Each scene shows the same named points in several views. A view is turned or mirrored, shifted and resized as a whole, has a little noise and may leave points out.

Scene 1
View 1
(207): [  4  19   5 -33   9 -15  14  11   6  10   7   3  -9  -3 -11 -11   1  -3
 -19   4]
(194): [ -1  -5  15 -12   9  -4   5  -6 -12  -5   4  -6 -12   1   0  -8  15   3
  -9  18]
(109): [  0   4  14  -4   2   4   8  -3 -12   0  -4  -7  -9  -5   1   3  15   2
 -15  12]
(28): [ -3  26  10  -9 -18  -2  16  13   1  16 -14   0   3 -11   2  17   2  -1
 -23  -2]
(94): [  1   5  10 -37   1  -5   5  -2  -5  13   5  -4  -1  -1   3 -14   3   9
 -25  14]
(186): [  0  36   6  -6 -20   2  21  18   5  22 -18   2   5 -18   1  25   1   0
 -27  -9]
(148): [ -9  16  17 -10 -31  -2  11   7  -5  14 -15  -2   3  -6   8  20   2  -3
 -20   6]
(47): [-16  -3  29 -10 -18  -7   3 -10 -16 -11  -5   6 -33   9  -6  22   0 -25
  -7  16]
(242): [  3  25   3 -23  -1 -13  16  17   9  16  -2   1   4  -8  -4  -5   4   4
 -20   1]
(59): [-10  26  14 -17 -19 -26  17  21   7   6  -5  10  -5   2 -10   8  -3 -19
  -6   5]
(78): [ -1  20   9  -3  -9  -2  15  10  -1  10 -12  -2   0 -11   0  11   8   0
 -17   1]
(18): [ -6 -19  23  -1   6   1  -2 -17 -23 -15   2  -8 -19   6   4  -2  20   0
  -4  26]
(210): [ -1   5  15 -10  -4   4   7  -4 -10   5  -5  -3 -12  -5   2   9   8  -1
 -19  10]
(240): [ 22  10  -2   1  34  22  13  -1  -6  12  -2 -17   1 -24   5  -9  27  31
 -31   1]
(178): [  2   3  10 -15  10  -5   7  -1  -7   0   3  -5  -9  -3  -1 -10  13   5
 -13  14]
(201): [-15  -3  33  -4 -24   9   3 -17 -23 -10 -12   5 -42   3  -2  38  -2 -26
 -14  14]
View 2
(94): [  2  -9  -1  18  -9   9   6   9  10 -12  -5   2   9 -29  -6  13   6   5
 -22 -14]
(242): [ -3  15  -4  18  -9  -1   4  24  19  10   8  -4  18 -29  -4  17  31  -1
 -13  -5]
(78): [-16  32  -7  17   5  -5  -8  18   5  13  -2   3  12 -20  -5   4  19  -2
  -7  -8]
(18): [ -6   0 -21  -2  15  -8 -10 -17   4  -6 -28   1   7  -4 -15 -25 -26   1
 -26 -25]
(178): [  0  -1 -13   7   3   0   1   3  15   4 -10   0  13 -14  -8  -5   7   1
 -22 -16]
(194): [ -2  -2 -16   4   4  -3   0  -4  12   0 -16  -1  12 -11 -11 -11  -4   1
 -24 -20]
(28): [-23  40  -3  24   3  -4  -9  23  -1  10   6   3  11 -30  -3  13  21  -2
  -2  -4]
(148): [-23  42  -1  25   5 -10 -17  16  -8  -2   1   0   6 -34  -5  13   3  -1
  -6  -6]
(240): [  3  -4  -2  16   7  33  -1  26  19  26 -29  41   2   4   4 -16  36   2
 -13 -23]
(186): [-28  50  -2  28   5   0  -8  32  -3  17  10   8  12 -33   1  17  34  -4
   4  -2]
(109): [-10  14 -12  11   9  -1  -9   4   5   7 -15   7   8 -11  -8 -10   2   0
 -15 -17]
(47): [-28  20 -32   0  13 -19   6 -18 -10 -11   1 -21  21 -24 -20  -4 -20   6
 -15 -17]
(210): [-18  19 -13  13   9   1  -3   4  -2   2  -9   5   8 -17  -8  -2   2   3
 -13 -18]
(207): [ -1  -1 -13   8  -8   0  18  13  20   5  11 -11  24 -26  -8  14  25   4
 -19 -11]
(201): [-48  38 -34   3  25 -14   2 -18 -28  -6   0  -9  14 -22 -17  -7 -19   6
  -2 -18]
View 3
(240): [ -3  10  53  -7   5  11  28   6 -38  22 -18  -4  -4  10 -15 -34  21  14
  24  18]
(242): [ -5  21  29 -29  18  -2  -5  -3 -11  -3 -13  20 -10  16   6  -6   4 -18
 -19  -7]
(94): [-17   4  20  -5   0  17 -11 -16 -31  -2 -12  20   4  22  10 -13 -10 -12
 -10  -5]
(47): [-25 -12 -33   2  15  20 -14 -25 -12 -24 -21   7 -18 -18  27  32  -9 -22
  10  20]
(109): [-10  -2   8  -3  12  16  -2   0 -26  -5 -16   2  -6  -3   8   2   6  -4
  11  19]
(210): [-17  -2   5  -5  16  16   0  -6 -20 -11 -19   9 -14   0   7  -1  -1  -7
   9  16]
(207): [ -9  23  23 -22   3   1  -5 -30 -14   4 -13  16  -8  16  14   0   4 -24
 -13  -9]
(201): [-33 -16 -35   2  28  19  -2 -22  -6 -31 -27   8 -36 -21  19  21 -13 -19
  18  31]
(194): [-13  -3   7   2  -1  19  -5 -11 -32  -1 -14   2   4   1  11   3   3  -7
  11  14]
(59): [ -6  20  -1 -32  28  -3 -21  -7   2 -19 -16  21 -18   0  20  23   2 -30
 -23  -3]
(18): [-11 -16 -12  14  -7  29 -12  -9 -40  -3 -14  -8  11 -11  19  19   3  -1
  27  27]
(78): [ -7   9  15 -22  31   3   0   9  -9 -12 -18  13 -19   1   2   1   6  -9
  -5  11]
(148): [-19  -4  -1 -15  40  12  -9  19  -9 -28 -19  24 -22   0   4  -3 -11 -13
 -13  10]
(186): [-13  15  20 -31  52  -2   7  17   3 -20 -22  25 -38   4  -6 -14  -1 -12
 -16   8]
(28): [-13   9  13 -24  41   3   0  11  -3 -19 -20  22 -27   4   1  -6  -3 -13
 -13   7]
(178): [ -7   5  15  -7  -1  13  -5 -12 -28   4 -12   5   3   3  12   3   6  -9
   6  10]
View 4
(178): [ 12  -1  20 -20  -4 -28 -14  30  10  12   0   4  12 -19 -40  -8 -14  15
  32 -16]
(210): [ -5 -12   5 -13  12 -12 -14  25 -10   7 -20  -4  16   4 -40 -10 -15  18
  20   5]
(201): [-44 -14   8 -20  35  26 -26  15 -43  -5 -43  45  26  28 -45  10 -36  33
 -18  28]
(242): [ 11  -3   7 -17 -13 -41  26  47  34  14  -7 -36   8  36 -45  -1  -2  27
  24 -30]
(78): [ -3  -1  -3 -10  12 -21   2  46  15  13 -24 -30  26  36 -40 -11 -14  17
  19  -2]
(207): [  6  -8  22 -27 -28 -40  22  34  31  12   1  -5  -1  14 -52   6 -12  37
  16 -45]
(59): [ -6  18  26 -21   2 -13  34  59  28   9 -11  10  24  67 -46  22  -7  36
   0 -14]
(94): [ 22 -23  20 -15 -16 -35  20  25   9   9  13 -21 -11  -1 -46  -2  16  28
  30 -23]
(28): [ -9  -9 -11  -9  14 -19  19  47   9  11 -33 -41  24  58 -43  -5  -6  23
  14   3]
(148): [  1 -15   0  -3  26  -7  17  41  -9   8 -16 -28  21  43 -40  -4  14  17
  20  22]
(47): [-26  -1  30 -23  27  20 -19  24 -29  -3 -17  64  25  17 -42  19 -22  31
  -9  21]
(18): [  6   3  31 -15  20  -4 -49  20 -27   4   6  43  22 -47 -33  -9 -19   2
  34  18]
(240): [ 16 -17 -25 -10 -14 -58 -43  21  23  22 -21 -71  10 -43 -38 -55 -35  -6
  61 -28]
(186): [-13 -13 -25  -8  15 -23  24  49  18  14 -47 -61  26  75 -45  -9 -13  25
  10   0]

Which points are out of place in each view (at most two, in the order of its rows)? Write none if all are in place.
view 1: (201)
view 2: (47)
view 3: (194)
view 4: (94), (148)

Scene 2
View 1
(80): [-17   6  -3 -27  -9  -6  10   8  -2  -2  18  14  10 -13   3 -34 -21   9
   6 -29]
(95): [-16  28 -22  12  11 -36   5  27  36  51 -17   9 -34  41 -24   9  -8  27
   1 -10]
(42): [-10  23 -32  -5  -8 -30   0  38   7  27  -1  -5 -14 -17  12 -10 -23  11
  22 -19]
(62): [ -2  10 -36 -47   6 -25   0  27  24  23 -24  -6 -12  -8  10  16   0  37
 -23  -4]
(181): [-18   2   5 -37  -4  -2  11   2   7  -3  10  22  10   8  -5 -25 -13  22
 -10 -21]
(266): [-11  24 -22   4  11 -22   9  17  24  37   6   5 -24  -7 -12 -17 -25   8
  15 -42]
(104): [-18   8   3 -25  -3  -9  10   6  13   8   5  23   1  25 -11 -18  -9  25
  -9 -14]
(269): [ -5  17 -21  -4 -11 -19   7  25  -7   3  15  11   0   4   3 -32 -29  20
  36  -4]
(284): [-11  25 -24  -4  33 -27  10   7  54  57 -21  10 -41  40 -35  13  -2  33
 -19 -26]
(143): [-12  24 -11  19  -4 -19  11  17   5  15  18  23 -11  38 -19 -34 -28  18
  40  -6]
(250): [  0   6 -28 -44   0 -16   3  21  10   5  -9   7  -1  12   6  -1  -5  43
  -5  11]
(156): [-18   2  -3 -35 -16 -15   2  23  -2  -1  -1  17  11  17   8 -11  -8  29
  -7   5]
(71): [-47  -1  43 -21 -23   0  10   3   0  -1  21  38  19  17  -9 -36 -16  -3
 -17 -37]
(260): [ 11  18 -38 -21   6 -15   9  17   1   3   9   4  -6  -3   1 -26 -22  33
  32  -3]
(50): [ -4   1 -11 -56   8   2  11  -3  11  -4   6  10   7 -16   0 -21 -10  28
 -17 -27]
(112): [-17  12 -22 -25 -13 -29  -3  39   8  22 -13   0  -7  -2  14   5 -10  21
  -4  -4]
(10): [-10  12  -3  -9  -3  -8  13   5   1   1  21  25   3  19 -12 -38 -22  20
  21 -15]
(264): [-12   7 -16 -33 -17 -15   2  28  -5   0   6   5   9 -14  18 -18 -18  18
   7 -10]
(176): [-36   6   1 -30 -37 -25  -6  46  -6  15  -3   0  10 -39  32  -5 -19  -9
 -10 -31]
View 2
(250): [ 38   0   2   2   6   0  19   4  -2 -42  22   0  14  -4   9 -23 -25  -6
  -4  26]
(50): [ 24   2 -21  -6  12  22  18  -8 -14 -26   8  -6  -6  19  27 -11 -41 -17
 -22  19]
(95): [ 18 -20   9 -11   1 -14 -11   6  22 -34  30  -1  32 -25 -27  17 -27  19
  -4 -26]
(284): [ 14 -17   2 -28 -13 -13 -13  18   2 -40  23  -1  40 -17 -22  29 -44  18
 -16 -37]
(260): [ 34 -29  11   9  25   9  19 -15  12 -43  14   0 -12   7   2   2 -15  -9
  -5  24]
(266): [ 11 -28 -12   1  25  14  -7 -15  24 -23  19  -6   1   3 -12  24 -28   4
 -17 -13]
(104): [ 20  -3  -2 -12   2  -1  11 -12  -8 -16  14   4  -3 -12  20 -11 -34  -6
  -5  -9]
(143): [ 20 -40  25  -2  15 -11  10 -32  16 -17  13   7 -21 -21   1  12 -13   0
  10 -18]
(176): [ 10  20 -45  28  38  22  -6 -24  35   8  31 -10  -3   0  13 -37 -15  -3
  -7  16]
(71): [  0   8 -21 -12   8   7   5 -38 -12  26   8   2 -30 -14  41 -21 -37 -11
  -5 -28]
(181): [ 19   2 -10  -9   8   9  15 -17 -14 -11  11  -1 -11  -1  28 -16 -35 -14
 -10   1]
(156): [ 24   9  -6   1   7   1  15 -14  -4 -13  18   1  -2 -11  24 -31 -26  -8
   0  12]
(80): [ 16  -9 -15   4  25  19  14 -29   3  -7  10  -3 -26   7  26 -11 -26 -15
 -12   7]
(62): [ 33  11 -20   6  11   9   6  18  10 -46  31 -10  34   4  -4 -17 -30   3
 -16  26]
View 3
(156): [  4  -3  14  -6  30  -6 -16  23 -20   9  -8  12  13 -10  30  -2 -30 -37
  13  21]
(71): [ 16  16   0  -4  14  -2 -16   3 -35  12 -20   7   5 -41   3  -6 -32 -68
  32  -4]
(176): [ 17  26  25 -35  13 -12 -36  46 -15  11 -24   1  39 -29  13   5 -50 -37
  14  18]
(62): [ 11  -8  38 -32  24 -21 -22  42   5   8   5   6  -4  -1  25   5 -27  -6
   3  23]
(95): [  8   4  10 -15   4 -18   9  42   9 -26  17  -6  -6 -15  31   9   5 -11
  10  -6]
(250): [ -3 -12  24 -11  32 -12 -18  24  -5   9   2  12   2   2  31   1 -25 -18
   2  25]
(42): [ -6  18  16 -20   4 -17 -26  35  10 -10  -4   1  32 -20  21  10 -29 -15
  -5   8]
(50): [  0  -7  26 -16  22 -13 -33   3  -5  25  -7  15  -8 -18   4   0 -39 -31
   7  16]
(10): [-15   5  -3   7  13  -6 -16   1  -9  -1  -5  11  12 -23  17   2 -22 -39
   6   0]
(260): [-23   1  11  -1  16 -12 -26  10  10  -2   0  13  20  -7  23   6 -27 -15
 -11  14]
(269): [-21  12   0   3  13  -7 -24  13  -2  -6  -8   8  34 -17  26   5 -28 -27
  -4   8]
(104): [  4  -1   8  -5  18  -8 -11  13 -15   4  -2   8  -4 -20  18  -1 -19 -39
  16   5]
(181): [  2  -1  12  -6  21  -7 -21   5 -17  14  -9  13  -3 -22  12  -2 -31 -43
  14  10]
(266): [ -4  18  11 -18  -6 -18 -18  21  16 -13   3  -2   8 -30   8  11 -19 -17
   1  -9]
(112): [  7   6  23 -23  19 -15 -19  44  -3  -1  -3   3  19 -11  28   5 -27 -19
   6  18]
(264): [ -3   8  17 -14  20  -9 -32  22  -9   8 -13  11  28 -16  21   3 -40 -30
   3  18]
(80): [ -6  11   9  -8  13  -7 -31   4  -9  12 -14  12  17 -27   7   1 -38 -40
   6   7]
(143): [-20  13 -14  13   4  -7  -5  10  -3 -21   2   4  22 -21  28   4  -9 -32
   3  -6]
View 4
(260): [ 16 -35  36  -4 -10  29  36  -8   3  21  -7  -2  13   5  19  22  -7  13
   8  17]
(269): [ 10 -31  30   2  -1  18  32  -2  -7  13 -12   1   7  -3  34  20 -10  21
   7  30]
(10): [ 11 -29  18 -13  -3  10  30 -12  -6   0   5  -2  -2 -14  33  32 -10   9
   4  31]
(62): [ -1 -23  33  22  -5  29  33 -13  40  28   1   7  12   1  -6  11  25 -20
 -11  10]
(71): [ -7 -20 -11  -6  23  -4  26 -13  -3 -30  -3  11 -11 -34  38  46   3  -9
 -17  41]
(264): [  3 -29  25  15  10  25  34  -5   6   6 -23  10  17  -5  23  27   8   2
  -6  28]
(50): [  7 -34  14 -13   5  30  38 -21  19  -4  -9   5  11  -6   7  43  14 -18
 -10  14]
(95): [ -7 -16  27  11 -17  -4  23   0  32  42  36  -1 -25 -11  14  -7  -3   3
   1  19]
(104): [  5 -20  14  -2  -1   7  27 -17   9  -2  14   2  -2 -20  21  30   5  -9
  -8  27]
(42): [ -4 -33  28  14   4  20  34  10  20  31 -18   9  -2   3  23   7  -3  16
   1  22]
(112): [ -4 -21  30  28   4  17  29  -2  22  23  -7  10   8  -6  15   8  14  -2
  -9  25]
(266): [ -7 -40  16  -8   1  13  35   8  29  31  -8   7 -21   0  18  13  -8  12
   2  14]
(284): [ -6 -20  19  -4 -20  -3  26  -9  48  40  49  -5 -34 -11  -1  -1   4 -15
  -3   6]
(250): [ 11 -20  37  16  -8  28  31 -20  14  14   7   0  22  -7   7  19  16 -12
  -6  20]
(80): [  3 -35  10  -8  11  20  35  -8   3  -6 -19   9   4 -11  28  39   1   2
  -5  27]

Which points are out of place in each view (at most two, in the order of its rows)? Write none if all are in place.
view 1: none
view 2: (284), (156)
view 3: none
view 4: (266)

Scene 3
View 1
(279): [ -7  19   4  -3   3   1 -12  27 -12  14  -8 -29 -11  12 -12 -30  20 -20
  -2   9]
(15): [-18  26  -8  11  16 -12  -7  26 -15 -13  20 -34 -33  22   1 -30  27  -1
  -3  -5]
(236): [-24  41  21  -4  27  11  16   2 -27  33   1 -22 -20  12   2  -7  10   9
  13   9]
(7): [  6   7  12 -15 -33   8 -40  50  -9  30 -30 -11   6  15 -30 -41  19 -53
  -9  23]
(31): [  5   8   2   6  -7 -13 -17  34 -11   3  -8 -34   1  12 -18 -34  17 -30
  -9   9]
(116): [ -1  27  13  -4  11 -12   4  43 -20  25 -17 -29 -10   7 -16 -28  18 -11
  -9  19]
(5): [-10  27  42 -14  -3  32   4 -14 -27  65 -29  -7  20   6 -13  -1  -8 -21
  22  22]
(248): [ -3  10  -9  20  -9 -21 -23  40 -15 -23  21 -32 -16  26  -7 -39  24 -20
 -10  -4]
(33): [-35  48   1  10  50  -6  25   2 -26  -2  31 -39 -48  18  18 -12  23  34
  10  -8]
(163): [-14  16  16   2  -3  21 -13 -16 -14  20   1 -20   7  16  -4 -15   2 -24
  18   1]
(254): [  9  -1  -5  -2  -6   3 -31  11  12   3 -25 -46  16   0 -26 -39  18 -46
  -4   7]
(20): [-14  17   7  -6 -12  17 -28  13 -11  15  -1 -16  -9  19 -10 -29  15 -30
   6   5]
(140): [  3  11  14  -3 -12   3 -17  24 -13  24 -19 -25  10  11 -21 -29  10 -34
  -2  16]
(106): [-28  39  32   7  15  20  19 -24 -39  35  16 -12  -6  20  11   5  -6  11
  26   1]
(251): [-25  44  33 -10  29  22  24 -18 -29  50  -9 -20  -6   7   0   3   0   8
  21  13]
(26): [ -2  19  15  12   8  -6   6   7 -23  16  -4 -31   8  10  -9 -15   4 -11
   4   8]
(193): [  7  10  17  -2 -15   1 -16  27 -15  28 -23 -24  14  10 -23 -27   9 -34
  -3  18]
(191): [ -9  18  -7  -4  21  -1  -9  12   4   1 -10 -47 -12   2 -12 -34  24 -16
  -3   4]
View 2
(116): [ 10 -30 -11  -2  -8  -2 -11   0  -9  -3  10 -15   4 -19  19 -18 -11   1
   2   1]
(140): [ -3 -25  -7   2   3   4 -11   2 -27  -1   7  -3   5  -6   9 -14  -3  -1
   1  -1]
(31): [  1 -32   1 -10  -2  -3  -9  -1 -29  -9   3  -5  10 -14  18 -10  -9   4
  11   6]
(251): [  9   2 -17  20   5  14  -9 -16  16  -7  19 -25   0   4   3 -10  -4 -13
 -18  -2]
(7): [-16 -39  -8   1  -6   6  -7  16 -37   3  -5  11   7 -18   9 -28   7   9
   6   3]
(33): [ 33  -7   2  -7   4   9   2 -23  26 -28  23 -36  11 -15  32  17 -14   0
 -11  19]
(191): [ 13 -24  -2 -11   9   4  -9   1 -21  -6  22 -11  10 -11  24   7  -8   1
  -3   3]
(279): [  6 -25  -3  -4   1   5  -6  -1 -16  -9   9  -8   8 -13  19  -6  -5   4
   0   7]
(236): [ 15  -7 -11  10   2  11  -6 -14  14 -11  15 -25   4  -6  12  -6  -6  -5
 -13   5]
(254): [ -3 -30  -1 -12  12   0 -14   8 -48   0  13   4   9  -4  15  -1  -4   0
   7  -3]
(163): [ -6  -7  -1   7  13  12  -3 -11 -17 -14   5  -5   7   7   3  -2   1  -5
  -5   7]
(248): [  7 -34  13 -21  -2  -2   1  -8 -22 -24  -4  -7  17 -21  28   2 -11  10
  15  21]
(5): [ -9  -3 -20  26   5  13 -12  -7  -6   2   8  -9  -3  10 -11 -25   3 -14
 -12  -8]
(20): [ -5 -21   0   1   6  13   0   0 -19 -12   3   1  11  -8  13  -6   6   4
  -4  12]
(106): [  6   7  -6  18   6  12  -1 -28  17 -21   7 -24   4   7   0  -5  -5 -11
 -12   9]
(193): [ -6 -27  -8   2  -2   0 -11   0 -28  -1   1  -2   4  -8   6 -20  -5  -1
   6  -1]
(15): [ 18 -24   7 -14   1   5   2 -10  -4 -23  10 -16  15 -19  31   7 -10   7
   0  19]
View 3
(20): [ 20   0  19  -4  -8 -18  -3   6 -16 -11 -11  -7 -16   9   1 -10  17 -12
 -27 -24]
(106): [ -7 -16  30  26 -22  -8 -16 -29  11 -13  16  20  -1  23  12  35  -6 -11
  -9   4]
(26): [ -4  -4   6  14 -11   0   5  -6   0 -14  -3  -1  -9  27  16 -12   2 -16
   3 -10]
(33): [-27 -41 -15  -1   3  -3 -45 -22  27 -16  35 -17 -22  47   3  17 -12   2
 -16  -7]
(236): [ -3 -30   9   6  -9  -8 -16 -21  13   0   7   7  -9  27  16  14   9  -9
  -6   2]
(116): [ 11 -17 -10 -10  -7   1   3  -8   4   7 -15 -16 -11  24  22 -25  20 -22
   1 -10]
(31): [ 12   9  -4  -4  -8  -2  11  10 -11 -11 -16 -25 -15  20  11 -37   9 -19
  -8 -26]
(7): [ 43  13  14 -17 -15 -13  24  14 -25   7 -41 -18 -11  -5  14 -39  38 -27
 -18 -27]
(140): [ 19   5  12   0 -12  -7  17   5 -15  -4 -22  -7 -10  12  15 -28  21 -20
  -6 -18]
(15): [ -3 -14 -15 -13   0  -4 -23   0   6 -16  11 -35 -23  34  -1 -13  -4  -7
 -25 -25]
(254): [  8   9   9   1   9 -12  18  30 -28 -17 -25  -2 -22  18   8 -50  23 -12
  -6 -28]
(193): [ 20   7  11   2 -15  -6  20   4 -15  -2 -26  -7  -8   9  20 -29  21 -23
  -3 -17]
(251): [ -6 -33  24  20 -10 -10 -12 -26  10  -1   4  32  -3  22  21  25  15  -9
   4  11]
(191): [ -5 -16  -4  -3  13 -10  -7  15  -8 -13  -5  -6 -24  30   7 -31  16  -5
  -9 -22]
(5): [ 17 -11  43  24 -21 -15  15 -17  -9   5 -20  41   3   5  25  13  29 -19
   5   8]
(279): [ 10  -8   1  -7  -4  -7  -2   4  -5  -5  -9 -13 -15  20   9 -22  15 -14
 -14 -19]
View 4
(31): [  1   8 -27  12   6   1  -1   0  10  -3 -13   7  14  -9  -3   5  18   4
   8  27]
(106): [  4  20 -12 -10   4  16  11 -24   3 -10  -4 -25 -25  -4  22  24  16 -10
 -18  12]
(26): [  1   9 -21   3   1  11   7  -9   2  -4 -13  -4   0  -7   6  12  17  -9
  -7  23]
(33): [ 17  16 -20 -22   7  16 -10 -16  -4  -1   1  -5 -25 -47  19  19  29 -13
  -8   8]
(248): [  8  15 -32  12  14   0 -11  -2   8   4 -14   4  11 -29  -5  14  27  14
   9  28]
(140): [ -2   6 -20  12   3   0   8  -1  13 -10 -11   3  10   6   1   5  11   0
   6  24]
(20): [  4  16 -17   3  12  -1   1  -4  16  -8  -9  -5   1  -7   3  12  14   7
   7  18]
(279): [  5  10 -19   0   6   3   1  -5   9  -7  -9   1   0 -11   5   8  16  -3
   4  19]
(163): [  0  15 -10  -3  13   5  10  -9  14  -6 -17 -15  -3   1   3  16   8  -1
  -6  16]
(5): [ -6   9  -6   0  -3   9  24 -13  11 -22  -5 -14 -11  29  18  10   1 -12
  -7  16]
(15): [ 12  16 -25  -3  11   5 -11  -6   5   0  -6   3  -3 -35   5  13  26   2
   5  18]
(251): [  3  10  -8 -14  -2  15  14 -18   4 -16   1 -13 -23   2  25  13  11 -20
 -11   9]
(236): [  7  11 -15  -9   0  12   6 -15   3 -12   2  -7 -18 -11  21  13  16 -13
  -5  12]
(193): [ -3   7 -21  14   1   1   9  -2  12 -12 -10   4  11  10   3   4  12   1
   7  26]
(116): [  4   5 -27   8  -5   5   1  -4   4 -13   0  13   2  -8  12   2  20  -6
   8  22]
View 5
(248): [-22  37   2  -3   5  -7 -39  17  26  16  -5  11   4  -6 -52  35   3  20
 -13  26]
(191): [-23   5   7   5  -5   9  -1  13  20  -1 -26   8   7  24 -50  29   7   9
   3  -5]
(33): [ -2 -15 -26  31  10   3 -62  41  49  13 -17   9 -12  11  -7   1   0  20
  10 -42]
(7): [-18  47   6  -3 -10  -4  42  -5   7   5   0 -21  11  16 -60  40  22 -22
 -13  33]
(31): [-25  27  -1  -8  -7  -2   0   8  17   3 -12   5  11   6 -55  30   7   6
 -12  19]
(26): [-22  -5 -22  -2 -24  -1   6   7  20   0 -22  14  10  11 -30   7  13  12
 -13  -7]
(163): [-13   2 -23   9 -33  -9   4  -5  16  26 -12   3   3  27 -14  22  32   7
 -19   0]
(254): [-33  15  16  -6 -21   6  21  -8   6   5 -24  12  13  30 -59  45  20  11
  -9  19]
(15): [-13  16  -5  14  10  -1 -44  27  34  14 -11   8  -5   7 -36  25   3  17
   1  -4]
(279): [-15  17  -4   7  -4  -1   1  11  23   7 -12  -1   3  15 -41  25  13   0
  -4   3]
(106): [  2 -15 -56  21 -30 -14 -11  11  32  23  -6  -2  -4  14  14 -10  27   3
 -15 -29]
(20): [-11  23  -7  14 -14  -7   4   0  18  24  -4  -8  -1  27 -31  36  27  -3
 -13  12]
(5): [ -3  -7 -44  10 -43  -6  53  -8  14   7  -9 -17   7  28  -5  -1  35 -21
 -17 -16]
(251): [  1 -23 -45  22 -24  -1  14  11  30   5 -15  -9  -1  25   5 -10  23 -10
  -3 -41]
(193): [-19  23 -11  -8 -18  -5  32  -2  13   0  -9  -5  14   9 -46  23  16  -9
 -16  15]
(140): [-21  21  -8  -4 -18  -4  24   1  12   4 -11  -4  11  13 -46  24  18  -7
 -13  13]
View 6
(251): [  1 -11  17  13  14  36  10 -35  -2  22 -36 -13 -39 -23   1   4 -16 -13
   1  10]
(236): [  2  -3  18   4   5  36   4  -4  -5  29 -43 -14 -41 -18  -9   2 -14   7
 -19  13]
(279): [  1   5   2 -17 -27  12   5  49   1  20 -36  21 -28 -16 -23   9 -12  24
  -9  24]
(33): [  7 -10  47   6  15  54  -4  19  -1  35 -54 -49 -51   9 -13 -18 -14  42
 -79   7]
(140): [  0  10 -16 -19 -35   0   9  47   4  20 -29  36 -23 -25 -21  23 -16   5
  15  26]
(193): [ -1  13 -20 -21 -36  -3   7  46   0  24 -28  38 -21 -30 -18  25 -19  -1
  19  23]
(116): [ -9  13  -2 -11 -19   9  -5  51 -18  36 -46  18 -42 -36 -17   0 -17  17
  -3  22]
(254): [-10  -9  -3 -31 -45 -13   8  71  26  -3 -14  57 -15  -8 -20   9 -19  23
  18  25]
(163): [ 15 -12   3 -12 -23  20  19   8  27   9 -18  12 -12   3 -14  31 -17  -3
  -3  15]
(20): [ 17   5  -4 -20 -30  21  18  35  15  14 -30  25 -14  -3 -35  28  -5  25
  -4  26]
(15): [  7   2  21 -17 -22  26   0  64   8  28 -43  -7 -33   7 -26   2 -13  45
 -56  17]
(106): [ 18  -8  14  10   5  40  14 -31  12  32 -31 -30 -28  -3  -1  23 -20 -21
 -26   4]
(26): [ -1  -4   2  -8 -20   6   2  34   9  28 -26   5 -31 -14   0  11 -29  -5
 -13  10]
(31): [  1   9 -10 -26 -41  -3   3  74   7  26 -29  30 -24 -16 -23  16 -21  17
 -12  22]
(7): [  8  27 -36 -32 -49  -2  15  61  -5  18 -37  60 -16 -34 -45  38  -3  22
  34  39]
(248): [ 12  13   0 -32 -46   3  -1  97  12  35 -32   9 -23   9 -29  19 -21  36
 -53  20]
(191): [-13 -12  20 -17 -21  11   3  57  15   5 -30  25 -28  -6 -20  -8 -17  37
 -11  21]

Which points are out of place in each view (at most two, in the order of its rows)? Write none if all are in place.
view 1: none
view 2: (140)
view 3: none
view 4: (20), (279)
view 5: (191), (26)
view 6: (33)
